A landscape with many valleys, sampled at points; each row gives a point and its height.
A ball rolls from a point to whichever of its 2 nearest points has the largest drop for the distance, and stops where none of them is lower. Distance is the straight distance between rows; heights are no part of it.
(223): 0.78, 0.91, -1.87, 0.94, 0.45, -1.45, 0.08, 1.63, 0.91, -0.23, -1.53, -1.72, 0.74, -1.38, 0.59, -1.99, 3.86, 2.05, -0.38, -0.72, 2.43, -2.99, -0.29, -1.10  h=501
(313): -2.56, 2.51, -2.39, -3.40, 1.61, -1.13, -0.59, -0.43, -2.05, -0.56, 2.80, -0.72, -2.22, 0.41, 0.74, 0.19, 2.53, -3.89, -1.33, -0.23, 2.03, -0.85, -1.47, -1.24  h=426
(410): -0.03, -0.02, 1.62, 3.43, 1.42, -2.36, 1.72, 2.42, 0.49, 0.30, -1.92, -0.84, 0.39, 1.88, 1.09, -3.24, 1.13, 0.13, 0.37, -1.09, 0.77, -1.24, 2.01, -3.12  h=335
(817): -0.41, -4.30, 2.09, 1.70, 0.27, 1.21, 0.42, -1.80, 2.14, -0.08, -1.44, 1.44, -0.20, 0.36, -0.10, 1.44, -2.04, -1.16, -0.33, 0.33, -2.27, -1.04, -2.01, -0.82  h=646
(146): 0.72, 0.21, -0.76, 3.21, 3.04, -1.60, 0.21, 0.26, 2.91, -1.49, 0.88, -1.01, 1.59, 0.40, 1.65, -2.23, 2.64, 3.17, 0.70, 1.17, 1.70, -3.48, 0.66, -2.20  h=503
(107): -3.34, 2.97, 0.29, -2.20, 2.00, -1.98, 0.03, 0.45, 1.59, 1.00, -1.36, -1.59, -0.29, 0.13, -1.40, 0.27, -0.59, -3.23, -1.12, -0.81, 0.84, 1.76, -4.95, 0.70  h=380
(115): 0.66, 2.27, -0.07, -0.79, 0.30, 1.21, 1.05, 1.35, 3.05, 0.02, 4.47, 2.24, -0.16, 4.84, -1.98, 0.23, 1.02, 1.31, -0.34, -2.81, -2.47, -0.46, 4.40, 2.75  h=500
(937): 0.50, -0.33, 1.65, -0.96, 0.78, 0.77, 1.81, 2.87, -3.45, -0.54, -5.07, -1.01, -0.95, -1.60, -0.55, -0.91, 2.81, 1.07, -0.18, -1.35, 2.50, 3.72, -1.63, 2.33  h=121
(7): -0.26, -3.51, 2.43, 2.10, -0.75, 1.22, 0.44, -1.92, 1.19, 2.47, -2.39, 1.86, 0.96, -0.01, 0.35, 2.23, -1.03, 0.82, -1.14, 0.76, -0.09, 0.35, -0.91, 1.75  h=664
(244): -0.89, 2.23, -3.61, 0.11, 0.28, -2.73, 0.93, 2.92, 0.05, 1.33, -2.73, -1.40, 1.47, -2.24, 3.39, -1.10, -2.71, 0.89, 0.30, 0.12, 2.81, 1.08, -6.36, 1.88  h=219
(126): -0.72, 1.23, 2.33, 2.58, 0.02, -1.82, -1.07, -1.38, 2.74, 2.55, 0.40, 0.02, -0.07, 2.47, 0.30, -0.90, -2.16, -2.33, 0.09, 0.17, -2.87, 0.20, 2.77, -1.42  h=636
(1033): -3.32, -0.37, 1.42, -0.28, 3.25, -0.30, -0.87, -2.64, 1.36, 0.81, 0.85, -0.10, -1.40, 2.31, -0.21, 1.91, -3.47, -1.43, -1.58, -0.49, -3.24, 2.27, -2.23, 1.64  h=585
(276): 0.48, -0.17, 2.35, 2.55, -0.05, -2.17, 3.40, 1.74, 2.29, 1.80, -4.33, 0.94, 2.67, -1.84, 1.46, -0.50, -1.93, 1.18, 1.89, -0.61, 0.61, 0.48, -2.68, -1.58  h=202
(971): -1.97, -0.19, -4.81, -2.01, 0.04, -0.78, -1.49, 1.89, -2.71, 0.06, 0.97, -0.96, 1.25, -2.03, -0.44, 1.86, -2.95, 2.34, -1.24, 1.37, 2.50, 1.82, -5.16, 0.50  h=57
(82): 0.38, -2.23, 2.64, 0.21, -2.03, 2.85, 1.64, -0.50, -0.71, 0.14, -0.09, -1.59, 1.87, 0.27, -0.23, 0.43, 1.41, -0.98, 1.72, 4.32, 1.53, -2.63, 2.85, -3.30  h=463
(963): 0.49, -1.27, 0.07, 0.00, -0.41, 0.36, -1.15, 0.47, -1.04, -0.56, -1.81, -0.64, -2.58, -4.16, -2.50, 0.59, 0.66, 0.70, 0.74, -1.44, -0.75, 3.05, -4.45, 0.49  h=152
(327): 0.95, -1.36, 3.60, 1.37, 0.02, -0.08, 3.05, 2.33, -1.67, 0.89, -4.61, 1.54, 0.17, -0.28, -0.04, 0.01, 3.03, 1.54, 0.51, -1.53, 2.13, 2.02, 0.51, 1.52  h=88
(278): 0.55, -0.31, -0.94, -0.42, 1.21, 0.73, -1.94, -1.31, -2.76, -2.09, 1.93, -0.34, -2.15, 1.08, 0.57, -0.58, -0.51, 0.89, -0.11, -0.11, -1.38, 1.97, 3.71, 1.23  h=201
(1099): -0.44, 1.09, -0.80, 2.27, -0.25, -3.01, 1.14, 2.69, 0.99, 1.45, -3.23, 0.08, -0.91, -2.58, 3.13, -1.39, -1.90, 0.42, 0.98, -1.40, 1.22, 2.42, -6.53, 0.51  h=195
(829): -2.00, -3.67, 3.84, 1.64, 0.93, 0.96, 0.62, 0.29, -2.09, 0.85, -1.22, 0.08, -0.86, 2.64, 0.35, 0.53, -0.69, -0.60, -0.73, 2.16, 1.12, 3.85, 0.57, 0.33  h=688
(872): 0.91, 4.20, 1.81, -0.14, 0.16, -0.51, 2.53, 1.09, 0.08, 1.33, -3.93, -1.19, 2.93, -3.07, 1.73, -0.67, -1.57, -0.49, 2.29, 2.86, 2.43, 2.65, -4.00, 1.85  h=168
(943): 1.54, -0.12, 2.60, 3.55, 1.27, -1.94, 2.61, 1.71, 2.20, 0.24, -2.72, 0.86, 1.79, -0.19, -0.43, -1.15, -0.68, 1.00, 1.43, -1.39, -0.63, -0.19, 0.54, -3.41  h=259
(408): 1.05, 1.54, 0.72, 3.10, -2.56, -1.51, 1.28, 0.29, 0.63, 3.75, -1.93, 1.03, 1.81, -3.19, 0.13, -0.39, 2.81, 0.49, 0.72, -0.89, 0.82, -0.02, -0.42, 0.36  h=457
(758): 1.72, 1.77, -0.45, -1.88, 0.25, -0.92, -1.60, -1.75, 2.64, -0.91, -0.16, -0.38, 0.65, -1.55, -2.38, 0.80, -4.20, 0.17, 1.19, -1.66, -4.08, 0.12, 0.28, -0.49  h=220
(249): 0.53, 1.01, 0.24, 4.36, 4.29, -2.47, 0.14, -0.82, 2.71, -1.02, -0.32, -0.02, 1.26, 0.79, 3.87, -3.05, 0.26, 2.42, -0.19, 0.61, -1.00, -2.43, 1.23, -0.20  h=447
(28): 2.18, -1.94, 3.03, 0.22, -3.97, 3.85, 0.15, -1.57, -0.74, 0.32, 1.72, -0.02, 1.67, 1.43, 0.50, -0.20, 2.28, 0.15, 0.38, 4.57, 0.41, -3.19, 4.32, -0.35  h=497
(1005): -3.15, 2.04, -0.19, -3.35, 1.86, -1.28, 1.03, 1.04, -1.96, 0.10, -0.57, -1.39, -1.44, -0.12, -0.25, 0.69, 2.00, -3.43, -0.70, -0.50, 3.04, 1.81, -4.35, 0.74  h=401
(175): -1.64, 0.12, 1.48, 2.71, 1.91, -1.57, 0.88, 1.12, -1.09, 0.59, 2.09, -0.05, 0.50, 1.52, 0.44, -0.56, 3.08, 1.53, 0.52, 0.61, 2.95, 1.75, 1.23, -0.15  h=608
(113): -1.64, -0.18, -0.44, 1.41, 2.40, -1.66, 0.01, -0.36, -0.26, -0.32, -0.76, 0.16, -1.86, 1.48, 4.21, -1.89, 1.72, -1.66, -2.02, -0.54, -0.22, -1.68, -0.38, 1.21  h=256
(207): 1.68, 1.29, -0.89, 3.67, -0.03, -2.12, 0.38, 1.45, 3.04, 1.56, -3.66, 0.79, 2.14, -3.92, -0.59, -0.65, -2.19, 3.26, 0.52, -1.96, -1.00, 1.01, -2.66, -0.14  h=162
(160): 1.30, -1.46, 0.77, 1.43, -2.11, 1.08, -0.76, -2.09, 0.34, 0.74, 2.38, 1.27, 1.04, -1.97, -4.11, 2.57, 1.80, 1.77, 1.13, -1.02, -1.39, 0.13, 0.82, -1.38  h=343
(282): 0.26, 0.56, -3.38, -4.11, 0.49, 0.42, -1.78, 0.93, -0.51, -3.52, 2.18, -1.21, -4.27, 3.01, 0.04, -1.78, 1.83, -0.79, -1.20, -1.81, 0.03, -1.84, 2.44, 0.85  h=277
(412): 0.98, 1.67, -1.41, 1.42, -2.04, -0.73, 1.88, 2.73, -0.75, 1.61, -3.10, -0.69, -0.12, -3.96, 0.29, -1.24, 3.21, 0.13, 1.32, -0.94, 2.17, -1.25, -2.51, -1.07  h=476
(186): -1.79, -4.38, 2.54, 0.20, -0.40, 2.14, -0.90, -0.24, 0.28, -0.85, -1.94, -0.07, -2.05, 2.86, 0.65, -0.03, -1.78, -2.71, -1.64, 1.83, -0.41, 0.22, 0.29, -0.35  h=668
(1093): 1.00, 0.84, -1.52, 3.14, -0.72, -2.89, 0.36, 1.51, -0.90, 0.94, -1.95, -0.11, 0.03, -4.29, 1.11, -1.11, -3.73, -0.60, 2.26, -0.82, -0.53, 2.54, -4.45, -2.29  h=161
(122): -1.39, -3.95, -0.23, 1.49, 0.35, 0.98, 0.96, 0.29, -0.35, 1.88, -1.99, 1.71, 1.23, 0.99, 1.24, 2.31, -1.91, 3.21, -2.75, -0.05, 0.56, 0.86, -2.26, 2.56  h=676
(134): 1.89, 0.60, 1.05, 0.47, -2.75, -0.03, -1.63, -1.44, 1.03, 1.30, 0.83, -0.30, 1.31, -0.55, -2.85, 0.21, 3.45, 2.08, 0.50, -0.10, -0.59, -0.56, 2.26, 0.54  h=408
(1017): 0.29, -4.60, 0.37, 2.21, -0.49, 3.52, -0.19, 0.09, -2.34, -0.90, 1.12, 1.24, -0.09, 1.60, 1.47, 0.96, -0.29, 2.13, -0.61, 2.53, 1.13, -0.78, 1.57, -0.01  h=197
(340): -0.95, 3.51, 0.22, -1.74, 1.57, -0.91, -0.62, -1.42, -2.66, -0.16, 1.38, -1.54, 1.23, -1.22, 1.21, -0.09, 0.12, -2.39, 0.99, 2.23, 2.07, 1.99, 0.37, -0.17  h=172
(684): -0.08, -1.60, 0.64, -3.24, -1.45, -0.01, -3.34, -2.22, 1.72, -1.54, -0.85, -2.16, -4.59, 1.89, -1.20, -1.56, -2.25, -2.31, -0.31, 0.28, -3.62, 1.40, 1.66, 0.45  h=309
(1010): -0.21, -2.28, 1.82, 1.04, 1.03, -0.56, 1.19, 1.22, 1.04, 0.41, -3.35, 0.11, 0.33, -1.77, 2.60, -0.21, 2.36, 3.20, 0.42, 0.50, 3.76, 0.56, -3.91, 2.37  h=167
(823): 1.32, -0.04, 1.55, -2.98, -1.36, 1.40, 2.85, 2.22, 3.06, 0.11, -1.82, 0.65, 1.99, 2.30, -4.55, 0.56, 1.03, 0.27, 0.51, -1.45, 0.68, -1.80, 1.93, -0.86  h=65
(776): 0.40, 1.44, -2.04, -1.30, -3.13, 0.72, -0.13, -0.61, -4.22, 2.24, 0.17, 0.39, 1.84, -3.83, 0.62, 2.42, -3.36, -1.70, -0.20, 2.04, 0.91, 2.49, -2.38, 0.06  h=138
(420): -1.96, 1.05, 0.50, -3.13, 1.59, -0.65, -0.21, -0.13, 2.42, -1.55, -2.63, -3.31, 0.08, 0.08, -1.03, -0.44, -1.06, -1.96, 0.15, 0.70, 0.72, -0.77, -2.40, -1.69  h=355
(888): -3.10, -0.85, 0.40, 2.44, 2.49, 0.11, -0.55, 1.46, 2.16, 0.26, 2.59, -0.65, -0.80, 4.01, -0.23, -1.16, 4.72, 1.48, -1.24, 1.14, 3.12, -0.50, 0.70, 0.34  h=648
(1127): -0.18, 2.45, -0.75, 2.56, 2.89, -3.74, -0.35, 0.92, -0.57, -0.89, -0.03, -1.81, -1.18, -2.37, 2.35, -3.08, 1.80, 1.75, 2.75, -1.15, 1.34, 2.78, -1.29, -0.52  h=249
(290): 0.84, -1.66, 1.17, -2.10, 0.18, 1.97, -1.71, -0.42, -2.05, -2.89, 1.58, 0.13, -4.66, 3.23, -0.69, -1.07, 1.55, -0.65, -0.35, -1.76, -3.06, 2.00, 4.15, 1.69  h=154
(832): 2.93, 3.05, 0.20, -1.01, 0.51, -1.09, -0.12, -2.55, 0.07, -2.03, 1.32, -0.17, 0.20, -0.18, 1.43, -2.62, -0.23, -1.69, 0.81, -0.40, -3.06, -4.07, 3.02, -1.24  h=303
(595): 2.35, -1.67, 1.24, -0.66, -5.23, 3.40, -1.14, -1.10, 0.58, -0.17, 3.87, -0.57, -0.21, 1.86, 0.55, -2.09, 0.08, -0.66, 1.12, 4.59, -1.49, -3.08, 5.33, -1.40  h=437
(136): -1.20, -0.62, -3.45, 0.57, -0.88, -1.80, -0.70, 1.01, 1.92, 1.08, -3.13, -1.29, 1.47, -1.18, 1.88, -0.67, -2.89, 1.00, -1.32, 1.97, 2.14, -1.58, -3.96, -0.11  h=217
(422): 0.55, -1.97, 1.27, 1.16, 0.59, 1.32, 3.04, -0.55, 1.47, -0.94, -0.63, 1.87, 2.85, 0.48, 1.35, 0.98, -2.59, -0.68, -0.25, 0.80, -0.56, -3.96, -0.16, -1.82  h=617
(524): 0.88, -1.24, -0.62, -3.74, -0.13, 1.91, -0.93, -0.18, -0.08, -4.35, 2.57, 0.43, -5.68, 2.99, 0.00, -1.59, 0.40, -1.73, -0.67, -2.17, -2.99, -0.88, 2.34, -0.16  h=213
(509): 0.91, 2.84, -0.60, 0.14, -3.09, -0.59, -1.46, -1.10, -1.12, 3.35, -0.11, -0.09, 2.01, -2.81, -0.75, 1.02, 2.82, 0.53, -0.64, 0.27, 0.22, 0.49, 0.97, 2.37  h=440
(1053): -3.05, -2.17, 1.90, 1.82, 0.86, 2.04, 0.52, 1.66, 2.94, 1.24, 2.11, 1.92, -1.26, 4.60, -1.71, 0.42, 3.51, -0.14, -2.37, -0.51, 0.80, -0.52, 0.64, 1.03  h=684
(307): 0.27, -1.43, -2.79, -5.22, -1.73, 2.96, -1.26, -1.83, -0.24, -1.57, 1.65, 0.74, 0.00, -0.13, -1.67, 3.14, -2.75, -0.01, -0.99, 0.44, -1.17, -1.79, -0.47, 0.41  h=513
(374): 0.04, 2.14, 2.61, -1.35, 1.18, 1.34, 0.06, -0.95, 0.95, 0.92, 3.39, 2.12, -0.66, 4.15, -2.03, 1.12, 3.13, 1.28, -0.60, -2.55, -1.88, 0.90, 4.34, 5.16  h=537
(1013): 1.13, -0.17, -1.05, 0.35, -2.83, 0.68, -1.75, -1.48, -1.10, -0.33, 3.28, -0.24, -0.63, 1.14, 0.76, -1.44, -0.12, -1.85, 0.21, 1.95, -1.17, -2.40, 4.25, -2.36  h=356
(118): 0.62, 2.69, 1.01, -3.56, -0.11, 1.44, 0.58, -0.05, -1.60, 0.15, 0.92, 1.04, 0.68, 2.27, -1.77, 1.02, 2.42, -0.30, -0.43, -1.85, -0.18, 1.84, 4.14, 3.15  h=558
(91): -0.35, -1.58, -0.31, 0.85, 1.36, -0.35, -1.00, -1.58, -1.37, -0.26, -1.30, 0.56, -2.03, -1.40, 2.38, 0.02, 2.51, 0.93, -1.61, -1.84, -0.49, 0.24, -2.39, 3.51  h=215
(1040): -1.02, 1.00, -2.50, -3.89, -1.71, 0.14, -0.92, -1.50, -1.13, -0.37, 3.33, 0.59, -2.88, 1.11, -0.10, 0.09, 1.21, -4.59, -1.34, -0.50, -0.33, -2.95, 0.70, -1.49  h=462
(296): 0.09, -1.20, -0.85, -1.40, -1.69, 1.55, 1.78, 2.28, 0.68, 0.48, 1.45, 0.86, 1.12, 1.74, -3.54, 2.75, 1.40, -0.86, -0.78, -1.05, 2.26, -2.88, 0.95, -2.63  h=148
(694): -1.77, -2.66, 1.97, 3.03, -0.37, -3.39, 1.59, 1.43, 0.38, 1.65, -3.66, -0.44, -1.62, -0.70, 4.28, -1.66, 0.35, -0.50, 1.37, 0.94, 2.80, 0.98, -2.69, -1.38  h=324
(29): 2.45, 4.08, 0.98, -2.26, -1.61, -0.84, 0.29, -1.57, 1.74, 0.65, -0.77, 0.66, 1.37, -1.14, -2.89, 0.36, -2.90, -2.43, 1.40, -2.96, -3.93, 0.07, 1.57, -0.34  h=176
(990): -0.07, 0.25, -4.07, -1.87, -0.27, 0.01, -2.23, -2.07, 0.42, -0.92, 1.95, 0.04, -0.18, -3.70, -2.86, 2.54, -2.05, 0.57, -0.43, -0.76, -1.18, -0.89, -4.29, -0.72  h=46
(922): 0.66, 0.40, -0.75, -2.68, -0.80, -0.43, -1.78, -2.07, 3.64, -0.51, 1.49, -0.55, -1.70, 1.85, -2.05, 0.26, -2.91, -0.09, 0.24, -1.17, -3.99, 0.98, 2.49, 1.25  h=267
(1094): 1.08, 0.24, 2.54, 1.55, -0.39, 1.63, 0.37, -0.58, 1.84, -0.07, 0.63, 0.71, 1.58, 2.93, 1.29, -1.61, 1.41, 0.36, 0.04, 2.42, -0.25, -2.87, 4.07, 0.47  h=547
(454): -0.37, -0.58, 0.27, -5.04, -1.41, 0.83, -1.59, -0.71, 0.78, -2.10, -1.45, -2.97, -1.90, 0.88, -2.03, -0.50, -1.83, -2.25, 0.52, 0.70, -0.87, 0.69, 0.37, -0.68  h=332
(605): -0.17, -2.89, 2.77, 3.00, 1.01, -0.23, 1.95, 0.89, 1.13, 1.46, -3.92, 2.03, -0.16, 0.14, 1.10, 0.27, 3.10, 3.82, -0.90, -2.03, 1.94, 0.87, -1.57, 2.95  h=131
(582): 0.83, -1.05, -0.66, -2.09, -0.58, 1.66, -1.06, 0.68, -2.53, -2.44, -2.13, -2.66, -0.81, -2.70, -1.91, -0.08, 0.47, 0.85, 0.02, 1.17, 1.12, 1.59, -1.31, -1.37  h=118
(997): -1.40, -0.43, -3.11, -1.29, -1.67, 0.52, -1.01, -1.07, -4.75, 1.31, 2.81, 1.36, 0.39, -1.73, 0.08, 2.97, -1.62, -2.52, -1.31, 1.21, 1.25, 1.15, -1.54, -0.87  h=117
(809): -0.53, -1.26, -0.16, -0.35, -0.08, 0.11, 1.28, 0.11, 1.18, 0.43, -3.14, -0.59, 1.90, -2.42, 1.15, 0.71, -0.82, 2.04, -0.32, 1.83, 2.81, -0.40, -3.98, 0.50  h=194
(853): -1.98, 0.96, -1.80, 2.36, 3.05, -3.70, -1.53, 0.11, 2.47, -0.71, 1.05, -1.73, -1.18, -1.63, -0.30, -1.24, 2.87, 2.25, 1.14, -1.54, 1.72, 1.42, -3.48, -1.00  h=185
(1105): 1.07, -3.24, -1.55, 3.17, -1.59, 1.86, -1.20, 0.75, -3.51, -1.07, 1.65, 1.07, -0.91, 1.05, 1.87, -0.89, -1.52, 0.25, -0.98, 1.09, -1.53, -0.93, 4.13, -1.79  h=265
(902): -1.05, -1.84, 1.13, -0.31, 3.64, 2.13, -0.39, -2.48, -0.57, -2.32, 2.25, 1.58, -0.94, 1.07, 0.70, 2.22, -3.40, 0.70, -0.43, -0.36, -3.38, 0.62, -1.46, 1.39  h=556
(227): 2.39, 2.72, 2.01, -3.61, -0.69, -0.14, 2.13, 0.70, 2.20, -1.15, -1.40, -0.01, 1.62, 0.80, -3.30, 0.00, -0.99, -1.25, 2.10, -1.70, -1.90, -0.72, 2.67, -1.13  h=124
(848): 1.65, 0.70, -3.22, -0.99, -0.14, 0.56, -0.24, 0.43, 1.60, -1.50, 4.94, 2.91, -0.99, 2.36, -1.64, 1.21, -1.53, 2.27, -0.20, -3.89, -3.31, -1.78, 3.48, -0.16  h=429
(828): 0.81, 4.63, 2.46, 1.39, -0.18, -1.43, 1.27, -0.18, 0.78, 1.13, -3.65, -2.40, 1.33, -4.08, 1.61, -2.18, -0.11, -2.67, 2.69, 2.04, 0.33, 1.49, -2.55, -0.39  h=189
(909): -0.15, -3.25, -0.74, -2.85, 0.92, 4.41, -0.10, -1.42, 0.96, -2.56, 3.60, 2.11, -1.17, 1.71, -0.57, 2.20, -3.65, 0.47, -0.67, -0.30, -3.10, -1.48, 0.13, 1.59  h=533
(1115): 2.06, -1.50, 1.20, 0.62, -1.35, 1.29, 2.74, 0.85, -0.32, 0.07, 0.25, 1.16, 1.33, -2.01, -3.92, 2.58, 2.68, 0.93, 1.08, -1.59, 0.91, -1.67, -0.61, -2.41  h=248
(84): 0.47, 2.33, 1.48, -0.47, 2.12, -0.39, -0.08, -2.34, -0.28, -1.93, 2.59, -0.63, 1.37, -0.18, 0.75, -0.03, -0.37, -1.26, 1.80, 1.53, -1.00, -0.97, 2.29, -1.85  h=228
(301): 0.80, -3.79, -0.22, -0.80, -0.91, 2.47, -1.58, 0.42, -2.42, -2.15, -0.23, -1.72, -0.92, 0.04, -0.86, 0.10, 1.62, 2.10, -0.05, 2.22, 1.50, -0.13, 1.50, -0.42  h=153
(1004): 1.77, 2.32, -0.38, 4.60, 0.77, -3.32, 0.66, 0.76, 1.25, 0.48, 0.45, 0.53, 1.67, -4.50, 0.92, -0.54, -1.63, 1.81, 3.73, -1.64, -1.70, 0.84, -2.02, -2.02  h=112
(1095): 1.00, 0.07, 2.06, 1.63, -1.40, 0.13, 1.48, 1.16, -0.47, 0.30, -0.84, -1.86, 0.89, 1.41, 0.10, -2.68, 1.76, -0.78, 2.01, 2.36, 0.47, -1.39, 3.69, -5.39  h=412
(716): 0.02, 2.36, 0.82, -1.91, 0.52, 1.38, 1.48, 2.72, -1.54, -0.24, -4.36, -1.80, 1.95, -2.22, -0.76, -0.26, -0.31, 0.97, 1.17, 1.65, 2.86, 3.69, -3.27, 1.72  h=144
(441): -0.97, 0.21, -2.52, -3.74, -2.92, 1.03, -1.62, -2.52, 0.50, 0.91, 3.11, 1.12, -0.88, 1.45, -0.90, 2.34, -0.41, -2.40, -1.73, 0.39, -0.81, -1.49, 1.48, 1.57  h=494
(598): 0.98, 1.84, 1.02, 3.18, 2.73, -1.72, -0.23, -1.56, 1.10, -1.18, 0.47, -0.22, 0.37, 1.50, 3.87, -3.45, -0.96, -0.94, 0.44, 0.14, -3.04, -2.19, 3.88, -0.71  h=386
(369): 0.84, 3.25, -1.33, 1.26, -3.22, -0.19, 0.27, -0.40, -2.56, 3.79, 0.27, 1.54, 2.23, -4.71, -0.50, 2.21, -1.79, -1.01, 0.33, -0.20, -0.36, 2.71, -1.18, 2.12  h=155
(392): -0.28, -1.69, 0.05, 2.98, 0.82, -1.96, 0.44, -0.46, -0.93, 0.31, -1.96, -0.79, -0.73, -0.63, 5.38, -2.51, 1.17, -0.80, 0.02, 1.28, 2.28, -1.15, -0.79, 0.00  h=294
(482): -0.66, 1.44, 1.41, 1.10, 0.33, -0.42, 0.17, 0.49, -2.20, 1.34, 1.35, 0.54, 0.88, 2.00, -1.18, 0.58, 3.78, -0.03, -0.75, -1.38, 1.53, 1.91, 3.31, 1.75  h=577
(834): 0.10, 4.75, -1.67, 0.39, 1.07, -2.12, 0.48, 1.72, -0.05, 0.87, 0.17, 0.23, 1.82, 0.37, -0.63, -0.63, -0.65, -1.12, -0.30, -3.09, -0.29, -0.24, 2.18, -0.67  h=685
(668): -2.16, 1.07, -1.39, -3.06, -0.57, -0.03, -2.07, -1.71, -3.55, 1.03, 2.53, -1.13, -0.01, -0.48, -0.93, 1.62, -0.52, -2.72, -0.21, 2.47, 1.55, 2.67, -0.21, -0.11  h=143
(796): -0.38, 2.72, -1.07, -0.95, -0.70, -1.80, -0.53, 0.10, -0.21, 1.15, 1.22, 0.28, 0.98, 2.72, -1.12, -0.05, -3.42, -2.55, 0.27, -0.65, -1.84, 0.81, 3.65, -0.73  h=666
(536): -0.79, 0.53, -3.15, -2.60, -0.38, -0.11, -1.22, 1.98, -1.65, -0.93, -2.02, -2.41, -0.39, -2.34, -1.72, -0.22, -1.26, 0.55, -0.81, 1.00, 2.20, 1.01, -4.08, -0.73  h=90
(847): -0.78, -0.99, -3.02, 0.32, 2.06, -1.48, -2.82, -0.47, 1.69, -2.21, 1.33, -1.74, -1.09, -2.79, -1.65, 0.59, -0.19, 2.56, 0.67, -0.42, 0.37, -0.14, -4.77, -1.79  h=109
(426): 1.50, -2.01, 1.14, 2.01, -1.72, -0.12, -0.19, -1.66, -2.04, 0.81, -2.62, 0.93, -1.49, -4.53, 1.15, 0.64, 1.76, 0.42, -0.11, -1.53, -1.18, 1.03, -2.94, 2.45  h=187
(168): 1.29, -0.27, -3.62, -3.86, -0.96, 2.00, -0.34, 1.22, -1.91, -2.27, 2.57, 0.50, -0.89, 1.04, -0.99, 0.58, 2.03, 1.13, -1.31, -1.30, 0.74, -2.86, 2.59, -0.10  h=325
(164): -2.86, -2.37, -0.36, 1.83, 0.73, 1.41, 0.11, 2.13, -0.89, 0.43, 3.44, 1.58, -1.24, 3.56, -0.34, 1.11, 0.15, -1.58, -1.53, 0.44, 1.06, 1.09, 1.30, -0.46  h=720
(1035): -2.72, 1.36, 0.24, 1.42, 1.70, -2.16, -2.29, -2.76, 0.98, 1.86, 1.44, -0.42, -0.80, 1.06, 0.60, 0.44, -1.35, -2.76, -1.05, 0.00, -2.23, 1.40, -0.22, 0.36  h=609
(93): 2.84, 0.08, -1.94, -1.95, -1.89, 1.56, 0.49, 0.21, 0.02, -0.73, 2.42, 2.25, 0.63, 1.73, -0.43, 0.28, -0.06, 0.94, -0.52, -2.54, -1.83, -3.75, 3.57, 0.33  h=369
(81): -1.87, 0.56, -4.16, -2.51, -0.27, 0.37, -1.90, -0.97, -1.03, 0.87, 3.31, 0.20, 1.29, -2.27, -2.73, 3.92, -0.85, 2.08, -0.63, 0.74, 1.64, 0.48, -3.85, 0.20  h=81
(402): 3.05, -0.30, -0.51, 0.54, 0.72, 0.45, -1.50, -1.65, -2.94, -2.17, -0.46, 0.26, -1.28, -0.15, 2.35, -1.56, 0.05, 1.81, -0.31, -1.62, -2.94, -0.30, 3.93, 2.53  h=238
(839): -1.90, -2.82, 1.24, 0.31, 1.86, 1.55, 0.59, 0.83, -2.93, 0.44, 2.00, 1.37, 0.57, 3.62, 0.80, 2.17, -2.95, -0.83, -1.00, 1.36, 0.25, 2.67, 1.83, -0.05  h=709
(479): -0.30, -2.33, 1.85, 0.98, 1.13, 3.04, 1.17, 0.54, 4.38, -0.35, -0.33, 1.60, 1.98, 3.10, 1.04, -0.99, -2.19, 1.14, -1.36, 2.86, 0.50, -3.77, 1.45, 0.87  h=586

Where does a ball stop that starts at each point below?
(1095) -> (1004)
(146) -> (997)
(412) -> (823)
(902) -> (823)
(118) -> (290)
(1094) -> (971)
(392) -> (971)
(107) -> (823)
